Each row is a point on a landscape with many valleys, with its height.
From any point a ball rolls to the lowest of the 6 points nearest to it. It stops when none of these is lower. Distance is the straight distance between rows; heights are no part of it.
safu h=305: [137 184 116 145 168 147  61 103 115  97 134]
Budiv h=385: [106 121 111 204 148 144 155 118 121  94 107]
palu h=307: [135 180 152 101 152 125  38 127 131 172 109]
fuve h=579: [160 123 154  88 120 117 100 153 129 133 152]
Nibi h=203: [128 106 111 157  99 138 185 138 175 159  93]
Puv h=476: [122  77 153  84 105 113 159 150 125 111 195]
Vekuf h=470: [160  92 168  73 109 116 105 165 119 140 160]
fono h=480: [129 139 106 166 129 148 134 120 122 106 135]
voki h=299: [157 111 168 106 116 121 126 168 150 174 111]
Pilo h=119: [144 133  95 141 121 145 135 134 113 106 164]
nir h=43: [136 159 113 150 143 144 113 121 118 107 126]
rig h=485: [110 114 144  94 136 120 135 123  94 101 216]
goz h=596: [136 132 100 176 127 147 146 127 120 108 131]
fibi h=377: [124 103  96 184 105 157 199 143 151 121 111]
ber h=403: [171  69 158  99  96 118 161 178 141 162 139]
Sol h=253: [140  99 143 131 103 128 169 150 171 178 108]
finuk h=472: [114 114 105 204 131 153 172 130 124 103 108]
mez h=426: [152 148 149  95 120 123  86 138 122 144 157]
Vuguv h=642: [153 139 134 121 110 136 116 142 131 135 142]
lal h=505: [ 99 105 125 109 125 112 164 127 101 110 225]
fotu h=205: [106 128 132 118 146 111 104  93 121 155  27]
dazo h=491: [123 122 117 109 128 119 140 118  96 106 217]
dup h=173: [103 117 118 174 121 132 159 113 148 130  67]
sena h=276: [153  81 147 128  95 130 179 155 185 187 106]
Taluz h=83: [ 90 126 111 138 136 131 140 109 154 137  56]
Tak h=199: [ 84 138 130 144 151 102 124  83 108 114  45]
mul h=210: [ 82 148 122 114 149 111  86  97 128 159  53]
refe h=147: [ 95 111 112 124 141 105 132  96 134 152  34]
Tuf h=550: [162 109 144  84 110 120 130 145 113 119 163]
podi h=285: [104 179 131 108 154 117  62 110 134 163  76]
Sud h=569: [134 163 129 130 125 133 102 138 145 140 130]
zuv h=416: [157  86 134 109  90 137 183 153 156 155 142]
zelu h=512: [132 116  99 168 109 153 176 139 142 114 118]
Gup h=389: [133 132 118 159 115 146 159 136 150 131 117]
mapa h=263: [153 175 118 124 163 136  84  97 106 102 170]
sobif h=460: [120 137 124 107 144 122 130 101  99  98 220]
Zim h=166: [111 139 133 120 134 117 105 116 154 169  70]
rin h=128: [145 178 118 138 186 148  68  81  92  83 168]
nada h=376: [146 162 150 107 126 131  73 135 137 136 130]
Fafo h=271: [144 107 148 120 103 132 147 161 164 180 121]
Suti h=409: [151  75 159  79 100 111 140 173 142 141 146]
vuzer h=270: [ 93 160 129 167 157 129 102  94 120 105  87]
Rer h=374: [107 167 129 173 174 142  93 105 110  97 124]
Sunud h=623: [150 110 126 111  96 133 151 143 133 136 147]
geg h=576: [143 135 107 146 112 138 141 135 134 131 130]
kimo h=613: [154 131 125  98 118 126 119 129 110 113 173]
sudev h=412: [161  85 152  99 102 118 154 164 144 153 148]
Fimor h=52: [138  85 157  74 111 119 137 160 125 121 167]
gog h=200: [104 163 128 133 140 128 105 107 143 142  72]
Sizin h=130: [105 114 116 149 125 123 164 117 170 151  54]
galim h=594: [137 122 111 111 116 125 149 122 105 108 191]
lek h=44: [122 108 122 121 142  93 110  78 104 159   4]
Vuvon h=454: [114  89 156  83 123 104 136 141 116 104 193]
fefe h=404: [118 185 124 127 158 135  53 106 127 134 111]
tal h=134: [ 97 126 128 134 116 123 138 125 165 175  73]
Fodor h=358: [ 79 153 145 191 163 103 130  84  68  90  78]
Vevik h=518: [135 142 107 144 148 141 114 109 105 102 168]
dava h=511: [138 114 135  77 113 118 121 142 109 112 181]
pud h=562: [145 130 123 131 113 131 142 152 135 132 137]
toluz h=395: [149 173 133 119 147 132  79 117 118 117 152]
fifu h=393: [143 150 126 107 145 121 100 113 101 107 189]
zape h=677: [141 117 102 131 112 137 158 138 108 114 174]
guf h=254: [ 98 130 124 178 146 134 153 109 133 110  71]
Fude h=392: [113 141 117 149 131 141 123 122 143 120 104]
kofep h=137: [ 89 144 119 143 141 116 119 104 140 130  59]
Zeg h=513: [ 87  97 145  99 130 116 147 145 109 100 217]
suv h=336: [159  86 124 139  81 137 198 152 168 154 129]
bamip h=471: [127 174 125 131 147 135  83 116 138 119 112]
raro h=565: [157 127 152  87 125 112 100 127 110 117 166]
Tapi h=626: [148  93 109 127  93 119 189 157 132 128 163]
pek h=604: [151 134 102 117 127 131 126 124 106 102 183]
nula h=807: [137 102  89 139 108 143 189 131 104 109 172]
Vuzev h=605: [114  89 112 109 101 114 187 135 110 108 204]
kuga h=332: [ 86 154 134 185 173 120 101  86  90  82  90]
sovu h=309: [130 174 153 106 142 129  55 132 139 145 113]
lev h=488: [133  44 164  49 135 120 113 176 133 130 149]
gepo h=225: [133 137 126 135 113 134 131 143 153 157  98]
Nep h=703: [140 112  93 161 113 147 173 134 120 111 150]
korez h=64: [143 155 159 105 131 121  79 148 137 171 114]
kapu h=390: [109 124 105 184 134 153 167 130 135 115 100]
geni h=178: [ 87 139 122 166 150 119 127 105 124 107  56]
vuter h=201: [127 137 137 123 112 123 121 146 153 170 100]
Kipel h=355: [157 178 151  90 141 124  63 128 121 138 143]
gep h=439: [113 146 112 180 157 151 127 115 120  96 110]

Where does a ball stop that starts at each point below?
fuve => korez
Zeg => Fimor
Fafo => Taluz
Vuzev => Fimor
Tapi => Taluz
raro => nir
kimo => nir
dazo => nir
toluz => nir
mul => Taluz
Vuguv => korez
Sunud => Fimor

Call two points neighbours if one is among the 6 nearest of the other. Go from one point of each pair to the other, from neighbour to neighbour, staying as low as possible. Name the highest point that can't be avoided.
rin and Pilo => fono
korez and nir => Rer
rin and nir => mapa
